Each scene shows the same named points in several views. A view is turned or mirrored, and shifted as a whole, has a little noise and may leave points out.
In the rows, 128 means zero.

Scene 1
View 1
Q_16: [ 77 181  88 131 165 174 109 123 121  97 136  75 143 116 119  99 124 131
 143 155 114 107]
Q_66: [ 90 175  85 108 134 142  79  76 111  69 141 115 129  94 154 119 116 167
 141 156 132 118]
Q_364: [ 82 176 119 114 131 112 154 155  97 158 172 129 118 120 105 156 131 145
  98 136 126  93]
Q_220: [ 76 160  93 111 119 147 123  96 112  81 164 118 114 105 121 148 114 162
 104 140 142 128]
Q_857: [ 82 195 104 102 149 123 101 117  99 125 150 122 137  98 144 129 126 156
 138 151 123 101]
Q_584: [ 72 189  97 112 154 151 112 120 111 113 150 102 138 107 127 123 124 146
 133 149 122 110]
Q_400: [ 81 169  90 111 131 147 106  94 113  82 153 113 123 101 134 131 116 161
 122 148 134 121]
Q_750: [ 92 139  81 150 125 176 123 104 129  58 143  79 115 126 102 111 117 141
 115 148 129 118]
Q_190: [ 96 163  86 128 136 148 101  98 116  81 139 100 126 111 131 112 121 151
 133 153 126 108]
Q_545: [ 77 201  92 133 190 174  98 141 118 120 126  64 157 119 125  80 132 119
 164 162 100  94]
Q_727: [ 92 150  97 132 119 139 135 119 114  97 157 110 111 121 107 135 122 149
 105 141 132 107]
Q_994: [ 92 151  95 137 125 149 133 121 116  95 152 101 115 124 106 127 123 145
 109 144 129 105]
Q_722: [ 86 192 107 112 156 125 109 134 101 139 146 114 139 110 134 121 131 144
 138 152 116  90]
Q_760: [ 74 176 103  99 125 126 125 109 101 112 170 134 119 100 129 158 119 164
 106 139 139 119]
Q_464: [ 89 168 102 121 132 131 123 121 109 113 154 113 123 113 121 132 124 150
 117 144 127 102]
Q_93: [ 69 168  99 123 140 160 137 128 115 106 161  98 125 116 104 136 121 142
 110 140 128 117]
Q_42: [ 59 190  89 109 159 175 110 107 117  91 152  91 140 102 125 122 118 144
 134 149 126 128]
Q_227: [ 85 173  88 108 131 141  93  84 111  78 149 118 125  97 145 126 117 165
 131 150 135 118]
Q_955: [ 93 181 104 112 140 120 108 120 102 122 148 121 130 108 137 127 128 153
 130 149 123  95]
Q_695: [ 85 159 102 143 141 153 149 149 116 123 155  88 123 133  89 124 129 129
 110 142 119  95]
View 2
Q_857: [105 118 115 134 170 110 121 136 131 121 109 121 149  84 100  88 158 101
 135 125 117 168]
Q_750: [130 123  69 156 114 150 115 157 153  87 126 137 125 121 134  99 144 138
 158 130 155 101]
Q_364: [ 70  90  97 122 159 109 132 113 132 146 154 140 146 118 117 126 157 142
 150 101 119 196]
Q_42: [122 137 103 152 131 125 116 152 140 128  95 125 136 103  99  83 164 127
 130 123 111 116]
Q_955: [102 110 103 132 166 116 122 135 135 113 120 125 145  89 110  97 152 104
 143 124 127 169]
Q_722: [ 99 111  98 121 174 121 129 130 135 130 104 125 137  90 102 106 156  96
 139 115 115 167]
Q_227: [128 129 114 160 141 117 108 154 139  88 125 120 154  91 114  65 152 118
 143 146 142 139]
Q_400: [121 127 110 157 137 116 110 151 139  99 125 124 150  97 114  76 153 126
 143 135 136 141]
Q_16: [125 130  77 136 142 145 123 149 146 122  84 130 117 104 105 104 154 107
 138 116 120 105]
Q_695: [ 95 103  66 125 139 143 133 129 146 132 129 145 119 127 125 132 150 138
 153 101 130 139]
Q_220: [113 121 111 162 124 113 109 148 140 103 148 130 155 111 121  80 155 152
 149 133 139 147]
Q_190: [127 123  92 146 146 133 115 152 143  91 114 126 138  95 118  86 148 109
 147 135 143 129]
Q_464: [102 109  95 136 152 123 122 136 139 113 132 132 141 105 118 102 152 124
 148 121 135 159]
Q_727: [105 107  86 144 134 128 120 139 143 105 149 138 140 119 130 105 147 142
 157 122 146 149]
Q_66: [135 134 117 159 149 117 105 160 138  83 110 116 152  80 109  60 151 103
 139 150 141 136]
Q_994: [108 109  80 142 134 135 121 140 146 106 138 137 132 119 129 109 146 136
 155 120 145 137]
View 3
Q_545: [ 42 129 121  98 104 186 132 168  43 137 118  93 147 154 178 157 173 184
 132 100 165  79]
Q_364: [ 68 128 162 150 127 161 153 146 132 169 153 122 139  83 180 130 186 111
 141 157 139 118]
Q_227: [130 133 129 140 135 165 130 155  53 142 111 149 138 130 140 114 157 145
 120 111 142 146]
Q_994: [100 119 131 152 139 154 147 145  88 155 142 132 152 118 156 143 144 136
 109 120 154 104]
Q_727: [109 121 139 160 143 152 148 142 100 160 143 139 150 105 155 134 147 125
 112 128 148 116]
Q_220: [129 140 136 158 141 149 143 148  86 142 133 158 139 122 155 129 149 135
 119 125 139 144]
Q_695: [ 67 119 136 146 131 157 153 146 105 157 153 116 156 114 175 159 151 139
 117 128 158  82]
Q_42: [ 96 151 126 128 120 163 135 161  62 126 121 139 135 150 173 148 161 170
 132 114 145 128]
Q_66: [130 132 126 130 131 173 124 161  37 140  99 143 137 135 137 106 162 151
 123 103 144 148]
Q_722: [ 66 127 147 120 114 182 132 162  76 157 122 108 138 110 167 120 193 140
 142 129 145 117]
Q_16: [ 75 131 119 120 119 169 136 160  55 136 123 117 148 148 170 154 155 173
 122 103 160  95]
Q_584: [ 83 138 135 127 119 169 134 159  71 141 125 126 138 131 172 135 173 155
 135 121 145 123]
Q_93: [ 91 139 136 148 130 153 148 149  96 141 143 137 145 125 174 152 153 147
 125 128 147 114]
Q_400: [121 136 131 142 134 162 135 154  65 141 117 147 139 130 150 122 157 146
 122 115 142 140]
Q_750: [116 119 112 153 145 148 145 144  65 143 136 141 160 141 148 158 117 154
  93  99 161  96]
Q_857: [ 86 135 147 122 118 180 130 163  69 151 114 122 131 114 161 110 193 140
 143 127 139 136]
Q_190: [115 123 124 138 135 166 134 154  54 147 119 136 147 132 144 127 149 148
 111 105 153 121]
Q_464: [ 94 125 141 142 131 166 140 150  86 158 132 129 143 111 160 126 167 133
 125 127 146 119]
Q_760: [115 143 150 151 134 158 141 151  98 149 131 149 130 105 162 116 175 126
 136 141 132 153]
View 4
Q_857: [127  95 162 105 160 100 155  85 128 115 156 130 114 149 136  98 162 179
 129 113 131 123]
Q_364: [161 126 155 104 135 119 156  45 114 114 155 126 123 186 162 121 132 177
 121 166 103 137]
Q_695: [169 103 163 125 122 138 121  91 125 125 163 127 112 175 146 130 123 137
 103 155 102 107]
Q_464: [144 109 156 120 141 132 141  86 124 112 162 129 115 160 130 109 153 159
 122 137 123 124]
Q_400: [131 110 162 131 152 137 151 109 140 111 164 128 119 143 109  96 167 161
 134 113 145 124]
Q_545: [145  48 183 111 146  81 112 132 141 146 161 130  98 144 145 120 130 136
  93  95 114  68]
Q_42: [143 101 184 136 148 121 152 125 158 133 165 126 122 146 123 111 140 152
 125  99 138 101]
Q_584: [142  96 174 121 149 111 147 104 140 127 160 127 115 153 135 110 145 159
 121 112 128 108]
Q_760: [140 135 161 126 148 138 171  74 134 108 160 126 129 162 127 101 156 179
 141 134 135 143]
Q_16: [146  76 177 129 141 116 123 128 144 135 166 129 107 146 128 116 138 134
 106 107 123  86]
Q_93: [159 118 172 136 132 140 145  99 141 126 164 125 123 166 133 122 130 148
 120 135 122 114]
Q_955: [133  96 155 107 153 113 145  83 121 110 157 131 111 154 133 100 162 169
 123 126 125 124]
Q_227: [125 111 160 136 152 145 149 114 139 106 167 129 117 138  98  91 175 157
 138 110 150 126]
Q_727: [154 121 151 134 129 158 134  90 125 108 165 127 117 163 121 113 149 146
 122 152 122 127]
Q_750: [155 110 163 159 122 178 116 136 143 118 173 127 114 148  98 115 148 117
 117 132 134 106]
Q_722: [136  86 162  99 153  93 142  82 122 120 155 130 109 156 146 107 153 172
 116 123 117 114]
Q_994: [155 111 156 134 127 154 126 100 126 113 166 127 113 162 122 115 145 139
 118 147 120 117]
Q_190: [133  93 157 131 144 139 127 119 132 109 165 129 108 141 108 101 166 144
 122 117 138 111]
Q_66: [115  97 160 131 160 134 146 121 140 105 165 130 113 130  95  85 184 159
 137  96 155 122]
View 5
Q_584: [111  84 131 139 139 131 145 150 138 109  86  94 135 167 127 119 130 133
 102 126 161 171]
Q_220: [100 111 136 108 158 123 144 186 137 102 111 123 152 182 146 131 108 127
 114 128 136 157]
Q_750: [113 125 153 129 127 132 138 181  99  87 127 118 166 164 109 133 152 150
 117 131 131 134]
Q_545: [122  74 136 172 103 142 145 121 114 106  68  68 129 144  87 109 174 155
  97 129 177 171]
Q_16: [114  94 140 150 119 135 144 147 113 100  84  87 140 155 104 118 160 152
 104 129 159 160]
Q_93: [114  95 147 135 146 139 146 171 144 103 107 102 146 162 142 138 133 134
  95 115 150 146]
Q_760: [106  89 127 113 167 128 146 172 162 114 109 115 145 184 158 127  90 115
 108 125 148 169]
Q_364: [132  58 141 145 161 160 149 153 191 124 136  96 153 162 164 138  93 108
  85 108 162 152]
Q_464: [119  84 133 133 144 140 145 155 146 111 121 107 154 170 132 124 111 124
 109 128 152 163]
Q_727: [120  99 143 130 147 141 142 172 141 104 139 116 166 169 134 132 115 127
 109 123 140 144]
Q_227: [ 96 110 120 110 147 114 141 167 118 102  99 120 147 187 122 110 108 132
 131 145 141 177]
Q_190: [108 102 129 129 131 127 140 156 113 100 110 111 156 173 107 112 127 137
 126 141 144 167]
Q_722: [123  62 123 149 137 144 146 130 155 121 100  88 139 164 125 110 112 124
 105 130 171 181]
Q_955: [117  74 122 135 144 137 144 142 149 117 111 101 147 173 127 110 103 122
 115 134 160 180]
Q_42: [100 103 135 129 138 120 146 164 123 101  67  95 127 169 126 124 145 145
 102 127 156 168]
Q_994: [120  99 147 135 140 142 142 168 133 101 133 111 164 164 126 133 128 133
 108 125 142 142]
Q_695: [132  83 157 156 135 156 145 158 147 106 133  93 161 148 129 140 142 134
  89 110 154 133]
Q_857: [112  71 115 133 145 132 145 138 151 119  91  97 136 176 130 106 102 122
 113 135 165 190]
Q_66: [ 94 108 112 111 140 110 140 158 110 102  88 117 143 189 110 100 110 134
 137 154 144 189]
Q_400: [100 106 127 115 148 120 143 168 126 103  99 115 146 182 129 117 115 131
 121 139 144 172]
View 6
Q_42: [134  80 112 111 154  85 153 133 115 102 140  85 135 115 131 114 133 119
 167 101 106 120]
Q_727: [135  98 107 145 113 104 124 141 115 142 128 127 129 122 128 145 126 117
 161  97 142 104]
Q_66: [141 115 100 134 179  83 147 149 138 130 150 100 126 130  99 123 161 109
 154  97  93 100]
Q_464: [141  94 104 145 141  94 140 131 105 137 122 125 135 120 123 135 120 108
 152 102 138 100]
Q_16: [129  86  98  92 147  73 139 113 112 121 154  96 132 107 142  95 121 130
 161 109 124 109]
Q_760: [145  88 117 170 147 108 155 151 107 119 106 120 141 128 110 156 128  95
 156  95 123 110]
Q_750: [124 105 104 108 101  95 107 143 135 143 164 105 115 121 139 127 145 138
 175  94 125 110]
Q_364: [147  74 111 170 126 108 149 123  75 131  87 145 149 113 131 151  87  95
 145 105 169 102]
Q_584: [138  84 106 124 159  84 153 125 104 116 130 105 138 114 128 117 121 111
 154 106 122 108]
Q_545: [133  80  86  72 169  54 149  89  95 117 158  94 136  96 150  69 106 131
 150 122 132 103]
Q_190: [136 109  97 124 151  85 131 136 128 140 150 111 126 122 118 119 143 121
 156 102 118  99]
Q_994: [133  94 106 132 117  98 126 134 113 136 135 119 129 118 134 133 123 121
 162  99 139 106]
Q_227: [139 110 106 141 161  92 144 153 135 131 144 105 127 131 105 134 157 111
 158  94 101 104]
Q_400: [139 102 109 140 152  95 144 150 126 126 137 105 129 126 112 135 147 111
 161  95 108 108]
Q_857: [148  92 101 146 185  82 164 126 101 123 118 118 142 118 110 120 122  98
 141 108 123  98]
Q_93: [133  79 114 130 118 100 138 132 104 119 126 110 136 115 139 135 116 117
 166  98 134 116]
Q_220: [137  96 119 152 128 109 138 158 124 123 126 109 130 129 116 155 144 110
 168  89 115 114]
Q_695: [132  80 103 123 103  95 125 116  94 137 128 127 134 107 151 125  99 124
 159 105 162 106]
Q_955: [145  98  99 148 167  85 150 126 101 135 122 127 139 118 114 125 120 103
 141 107 133  95]
Q_722: [146  88  95 137 174  78 159 112  91 128 118 125 144 111 122 113 107 102
 139 113 140  95]

Which points are out of place in each view (at most two, in the order of its rows)? Write none if all are in place.
view 1 | Q_227
view 2 | none
view 3 | Q_727, Q_190
view 4 | Q_400, Q_750
view 5 | none
view 6 | Q_994

Scene 2
View 1
Q_177: [ 78 129 123  91 118 115 134 135 104 113 151 155 137 128 121  79 161 173
 162  77 136 144]
Q_283: [ 83 151 124  81 129 117  96 114 135 135 156 139 139 100 105 108 151 168
 184  77 146 132]
Q_950: [ 94 142 123 102 130 114 100 111 130 128 136 119 140  87  83  96 131 145
 185 102 154 131]
Q_326: [ 89 126 102 118 125 106 133 127 110 129 142 158 140 103 100 108 141 162
 169  84 169 123]
Q_9: [ 88 134 112 107 127 110 119 123 119 130 144 146 139 101  98 104 141 159
 175  87 159 128]
Q_115: [ 91 129  97 115 127 107 123 115 122 133 143 158 143  96 103 120 141 164
 178  82 174 117]
Q_447: [ 79 124 124  99 115 114 142 140  96 110 146 152 136 130 116  73 155 168
 159  84 137 145]
Q_676: [ 73 135 118  77 117 118 125 126 116 118 161 167 139 130 136  94 173 186
 170  63 134 140]
Q_405: [ 89 111 119 103 108 118 129 108 110  93 125 129 144 118 117  62 150 149
 175 112 136 143]
Q_318: [ 90 100  86 122 109 108 147 108 109 108 132 171 149 116 130 101 154 166
 173  89 170 121]
Q_58: [ 83 141 120  84 123 118 107 110 129 123 149 140 140 106 113  99 154 167
 182  83 143 135]
Q_626: [ 94  94  89 128 105 109 147 103 106  97 121 158 150 115 124  87 148 154
 174 104 166 125]
Q_494: [ 89 119  96 115 118 109 132 113 116 122 140 162 144 107 115 109 148 165
 175  85 168 122]
View 2
Q_318: [124 126 106  97 126  89 129  84  96 127  97 125 131 143 158 166 132 124
 146 132 120 150]
Q_58: [ 96 150  98 103 127 106 103 133 110 138 135 126 137 137 132 161 133 108
 137 111 160 159]
Q_676: [ 90 136 100 100 141 141 125 122  90 122 129 111 151 157 123 174 130 102
 146 122 149 155]
Q_115: [113 155 105 109 101  83 124 111 106 146 120 114 130 123 147 158 138 124
 135 133 144 143]
Q_326: [117 141 106 102 104  91 127 113 118 135 124 110 126 121 141 166 136 121
 132 134 144 143]
Q_405: [123 106 101  82 146  95  93 114 132 114 117 147 119 139 144 174 127 109
 138 100 143 172]
Q_177: [108 118 103  92 137 131 123 120 113 113 129 113 136 144 125 179 130 102
 140 121 146 157]
Q_9: [112 145 104 102 109  92 115 123 120 138 130 116 126 122 137 162 134 117
 132 123 152 149]
Q_950: [111 150 101 100 110  75  91 139 139 144 139 133 117 112 138 157 134 115
 125 106 167 158]
Q_447: [116 107 103  87 136 127 123 117 124 107 127 114 130 141 127 184 129 104
 137 122 143 156]
View 3
Q_676: [111 151 186 121  76 157 133  78 119 118 161 127 125  86  66 119 123 132
 139  88 141 124]
Q_9: [115 169 159 143  87 144 135 109 103 114 162 107 136 118  86 127 145 126
 132 135 131 108]
Q_405: [119 154 183 110  72 170 116  97 138 142 179 112 159 133  93 106 141 131
 138 144 116 113]
Q_283: [ 94 180 183 132  90 132 142 113 105 110 153 113 128 101  72 118 146 119
 148 128 144  97]
Q_58: [100 170 187 126  85 141 135 107 111 116 161 115 133 109  75 116 144 124
 146 127 138 103]
Q_115: [120 162 158 151  92 139 132 107  83 101 170 103 123 129  85 137 147 134
 131 132 131 111]
Q_494: [126 150 165 142  86 150 126  95  91 108 176 107 127 131  86 134 141 139
 131 125 127 119]
Q_626: [140 134 170 128  79 169 110  87 104 124 194 105 142 155  99 128 140 148
 127 135 112 126]
Q_326: [124 162 148 150  86 146 134 104  97 109 166 106 132 122  88 134 143 131
 125 130 127 115]
Q_950: [102 186 167 136  88 136 135 127 113 121 160 103 148 126  90 115 157 116
 140 162 129  91]
View 4
Q_626: [152 172 137 143 104 125 103 168 125 153 134 166 128 102 124 135 137 180
 150 138 156 108]
Q_318: [156 170 130 136 120 133  99 164 125 157 136 170 122 110 124 141 137 175
 153 150 145 106]
Q_950: [174 172 148 135 106  94  69 131  93 107 103 160 129 130 149  89 139 148
 132 130 137 116]
Q_326: [170 180 133 121 138 116  94 143 106 131 122 157 121 123 142 115 125 151
 142 147 137 108]
Q_494: [164 172 129 128 129 123  92 149 115 140 128 167 118 122 134 127 134 162
 147 152 135 109]
Q_447: [149 178 124 117 119  88 124 132 146 141 131 154 110 122 145 109 121 177
 133 134 140 135]
Q_177: [150 171 120 116 123  90 116 126 147 141 128 161 105 131 144 110 125 175
 135 141 130 137]
Q_58: [163 161 129 125 114  95  79 121 120 125 114 171 110 141 144 103 142 162
 136 147 118 129]
Q_115: [174 174 133 125 139 125  80 145  99 130 121 165 119 128 139 120 133 149
 146 155 130 103]
Q_405: [149 167 140 143  81  88 102 144 135 136 121 163 125 112 137 106 139 184
 136 120 152 131]
Q_283: [170 161 129 120 123  93  71 115 111 117 110 171 107 149 149  97 141 153
 134 151 112 127]
Q_676: [150 160 110 112 131  95 105 118 151 147 130 173  93 144 142 117 134 176
 138 158 110 139]
View 5
Q_115: [ 94 119 149 114  99 165 172 138 132 120  89 192 186 106 150 141 149  96
 131 107 142 132]
Q_177: [116 136 131 117 125 127 158 142 146 138 128 170 172 120 130 135 118  88
 119 114 121 151]
Q_626: [ 76 123 142 135 106 146 172 167 134 139 103 200 154 106 171 152 110 104
 141 142 122 137]
Q_405: [ 84 119 145 125 128 141 152 168 124 134 147 187 131 110 150 142 106 105
 120 114 129 139]
Q_447: [116 135 127 132 129 131 153 148 145 146 129 169 165 122 137 136 114  90
 119 117 123 146]
Q_318: [ 85 128 141 124  99 143 178 155 142 136  91 197 174 106 164 150 118  97
 142 141 119 141]
Q_494: [ 92 124 145 117 102 152 172 145 136 127  94 192 179 107 153 144 134  96
 133 120 131 139]
Q_283: [105 121 153  83 114 150 163 130 128 108 127 180 179 108 122 134 147  93
 114  81 142 144]
Q_58: [100 122 150  91 115 142 163 137 131 114 130 182 171 108 128 138 136  95
 117  93 135 146]
Q_950: [ 88 108 159 111 118 171 152 146 113 112 131 187 154 105 140 134 147 104
 112  79 156 126]
Q_9: [100 120 147 112 113 158 161 140 128 122 114 184 173 109 140 136 142  96
 120  97 143 135]
Q_676: [119 140 134  91 117 116 169 131 151 128 123 172 187 117 121 138 121  83
 123 114 113 162]

Which points are out of place in each view (at most two, in the order of its rows)? Write none if all are in place.
view 1 | Q_326
view 2 | none
view 3 | Q_676
view 4 | Q_318
view 5 | Q_405, Q_9

Scene 3
View 1
Q_438: [ 98 140 119 136 133 133  65 160 118 161  98 125 136 164 102  32 148 132
  71 146 112 136]
Q_886: [140 128 112 186 122 167 128 142 124 134  95 120 144 126 134 150 154 141
 107 145 169 111]
Q_346: [132 118 113 141 136 138 115 129 123 130  98 130 160 142 133 115 139 152
  97 152 152 140]
Q_840: [178 126 128 134 169 125 116 114 143 126 119 163 170 143  72 113 139 172
 112 149 112 166]
Q_819: [111 126 101 123 116 131  89 167 107 155  84 125 144 148 137  57 138 136
  63 142 144 120]
Q_687: [ 73 127 115 166 115 156  90 140 115 141  89  99 137 158 156  93 150 126
  88 152 160 124]
Q_995: [166 118 124 127 163 125 115 114 138 123 116 155 172 145  93 113 136 169
 108 152 123 165]
Q_601: [161 118 113 170 136 156 142 125 131 121 100 133 158 122 128 165 145 156
 115 146 167 129]
Q_841: [172 125  97 118 132 125 114 168 116 150  92 153 156 130 108  83 134 155
  74 138 139 124]
Q_576: [133 120 124 149 151 140 112 113 136 122 108 133 161 150 115 120 142 157
 110 155 138 153]
Q_755: [176 130  86 116 117 129 111 191 105 164  82 154 147 121 111  71 133 146
  58 129 144 105]
Q_891: [143 120 124 142 152 135 116 115 134 122 108 139 164 148 112 122 140 159
 109 153 137 155]
View 2
Q_576: [143 132 118 155 136 127 151 116 112 126 127 127 130 140 115  81 167  90
 125 118 130 116]
Q_346: [145 132 120 146 142 120 160 115 117 113 123 112 126 160 118 100 168 100
 120 123 134 137]
Q_687: [189 128  98 150 133 129 159 128 116 120 120  88 110 200  77 104 210 116
 142 136 116 144]
Q_841: [138 155 125 146 176 102 148  97 138  79 109  90 115 167 148 116 153 122
 101 131 158 156]
Q_995: [126 155 127 149 159 120 144  96 128 115 128 130 133 113 138  77 138  98
 100 118 138 111]
Q_819: [177 156 107 134 166 109 158 101 141  93 112  69 107 202 105 120 182 138
 111 144 126 156]
Q_438: [193 183  87 145 177 118 124  88 151  99 118  73 103 177  92  88 189 150
 108 154 120 129]
Q_891: [136 139 123 152 144 123 150 108 119 119 127 126 131 134 124  83 157  94
 116 119 136 119]
Q_601: [122 103 131 167 128 124 155 134  99 113 117 132 130 152 140  99 167  74
 140 105 166 143]
Q_886: [143 104 115 173 129 126 146 140  98 106 109 117 118 175 126 103 194  86
 153 114 167 150]
Q_840: [120 154 126 159 160 120 132  96 126 110 125 136 133 104 148  71 139  96
 104 116 150 107]
View 3
Q_891: [117 116 146 116 123 120 132 124 126 153 138 107 126 108 129 135  77 110
 145 144 107 121]
Q_819: [171 148 122 154 108 143 136 101 129  81 167 123  82 120 111 157  67 100
 140 105  95 157]
Q_841: [138 141 142 153 128 121 151 115 139 101 140  93  88 100  91 157  75 139
 126 123  84 142]
Q_601: [125 102 138  98 117  95 137 133 140 132 103 115 139 132 136 156  95 114
 153 144  84 108]
Q_886: [145 117 140 100 116  94 146 126 134 110  99 139 116 135 140 164 107  99
 165 138  73 113]
Q_840: [ 93 128 167 128 141 122 143 129 121 176 139  86 110  76 109 126  77 130
 135 159 115 124]
Q_687: [179 132 116 118  97 136 124 106 119  96 151 158 105 142 150 150  81  64
 166 113 100 137]
Q_576: [121 119 145 115 119 124 130 123 121 151 140 114 123 111 133 134  77 102
 150 144 110 123]
Q_995: [100 121 154 127 132 124 135 127 125 168 144  88 119  90 114 129  71 127
 134 149 115 125]
Q_755: [156 152 130 167 125 122 156 107 148  69 142  93  74 106  81 172  76 145
 123 108  69 153]
Q_346: [136 118 132 121 111 120 132 119 131 124 138 114 121 121 130 147  76 106
 146 130  98 128]
Q_438: [166 168 143 157 120 161 139  97 106 110 185 137  60  94 113 133  68  81
 150 116 115 159]
View 4
Q_840: [ 86 145 138 129  92 140 182  97 151 138 138 189 102 135 125  81 174 122
 119 188 200 133]
Q_841: [ 87 102 112 145 119 117 144 109 141 118 144 156 140 138 114  96 146  99
 122 183 150 118]
Q_576: [116 125 163 145  99 136 174 120 129 118 125 186  91 145 107 100 158 144
 122 162 180 115]
Q_886: [124  81 149 182  89 126 171 149  96  93 106 159  97 128 121  94 127 158
 123 175 156  94]
Q_601: [114  92 162 173  77 144 178 145 105 106 111 165 109 132 136 101 138 139
 125 184 189  98]
Q_755: [ 85  86  88 150 131 100 132 108 139 108 147 143 147 133 103  92 134  98
 121 183 119 117]
Q_891: [111 125 161 143  99 137 174 117 133 120 126 187  99 143 112  99 158 137
 121 167 185 116]
Q_819: [117  99 123 141 149  91 130 110 135 100 139 161 116 149  69 108 138 128
 119 145 105 113]
Q_438: [116 129 114 125 148  83 144  89 148 109 140 180  81 141  58  82 157 151
 114 139  99 131]
Q_346: [120 108 158 150 111 129 160 125 124 108 126 174 107 146 103 108 146 136
 121 160 163 108]
Q_687: [148  96 160 159 131 103 150 133 108  87 115 172  79 148  69 110 130 171
 120 130 115  99]
View 5
Q_576: [156 156 111 125 163 125 118 120 150 152 135 152 111 151  94 130 132 163
 139 109 124 137]
Q_891: [150 157 112 128 169 134 121 119 150 156 139 152 110 152  96 135 131 164
 137 108 123 143]
Q_995: [143 167 116 144 184 152 121 107 140 170 155 144 119 159  94 139 138 167
 137  95 123 153]
Q_840: [144 171 115 150 193 160 127 100 145 168 159 138 137 166  96 143 135 168
 133  79 116 157]
Q_346: [156 141 106 117 144 133 119 122 138 160 133 159 101 146  95 130 118 153
 139 130 120 134]
Q_601: [153 148 111 118 156 148 139 135 169 123 128 173  97 135 124 156  89 161
 129 120 121 142]
Q_819: [172 112  89 106 104 128 111 106 101 208 140 148 125 156  77 111 113 131
 142 157  94 114]
Q_438: [183 116  85 114 112 111 104  92 106 211 143 127 165 175  64 100 136 133
 142 132  81 111]
Q_886: [169 128  99 106 129 130 139 133 167 119 119 171 111 137 119 147  79 151
 126 132 109 125]
Q_755: [158 112  94 121 116 184 137  99  98 212 162 152 141 158  98 137  76 129
 133 147  78 129]
Q_841: [153 129 100 128 136 175 132 102 109 201 160 151 131 157  97 138  95 140
 136 132  92 136]
View 6
Q_687: [ 38 109 148  93 164 159 171 126 147 107 148 138  97 133 176 177 148  91
  77 133 171 152]
Q_601: [116 123 112 107 129 188  96 129 162 101 105 124  96 107 148 160 187 102
 112 132 159 154]
Q_346: [105 118 139 108 149 158 131 124 141  98 129 137 116 117 166 169 164 106
 106 130 155 135]
Q_819: [ 90 126 158  96 162 122 179 128 138 108 178 130 130 148 160 166 138  97
  80 123 179 115]
Q_841: [151 137 137 106 140 123 140 128 139 106 160 128 134 141 137 153 157 108
 100 122 177 111]
Q_886: [ 85 120 110  97 131 179 119 131 167 112 119 121  83 123 140 159 179  92
  92 131 173 162]
Q_995: [154 119 131 126 137 134 108 112 119  96 116 164 123 118 165 165 170 123
 129 133 149 132]
Q_840: [167 117 124 135 134 124 100 105 110 100 110 177 122 117 163 163 174 133
 136 135 147 135]
Q_755: [149 144 137  96 138 112 155 131 148 115 179 114 135 156 121 146 151  98
  86 115 192 103]
Q_891: [122 113 135 118 143 154 116 116 130  97 113 155 112 112 173 170 171 116
 121 134 148 141]
Q_576: [111 110 134 117 146 155 121 116 127  97 115 158 109 112 176 172 169 116
 117 137 149 145]
Q_438: [ 85 114 155 109 163  90 185 108 110 117 170 177 118 161 171 172 134 110
  83 131 179 128]

Which points are out of place in each view (at most two, in the order of its rows)? Write none if all are in place.
view 1 | none
view 2 | Q_576, Q_840
view 3 | Q_601, Q_755
view 4 | Q_841
view 5 | Q_438
view 6 | Q_995
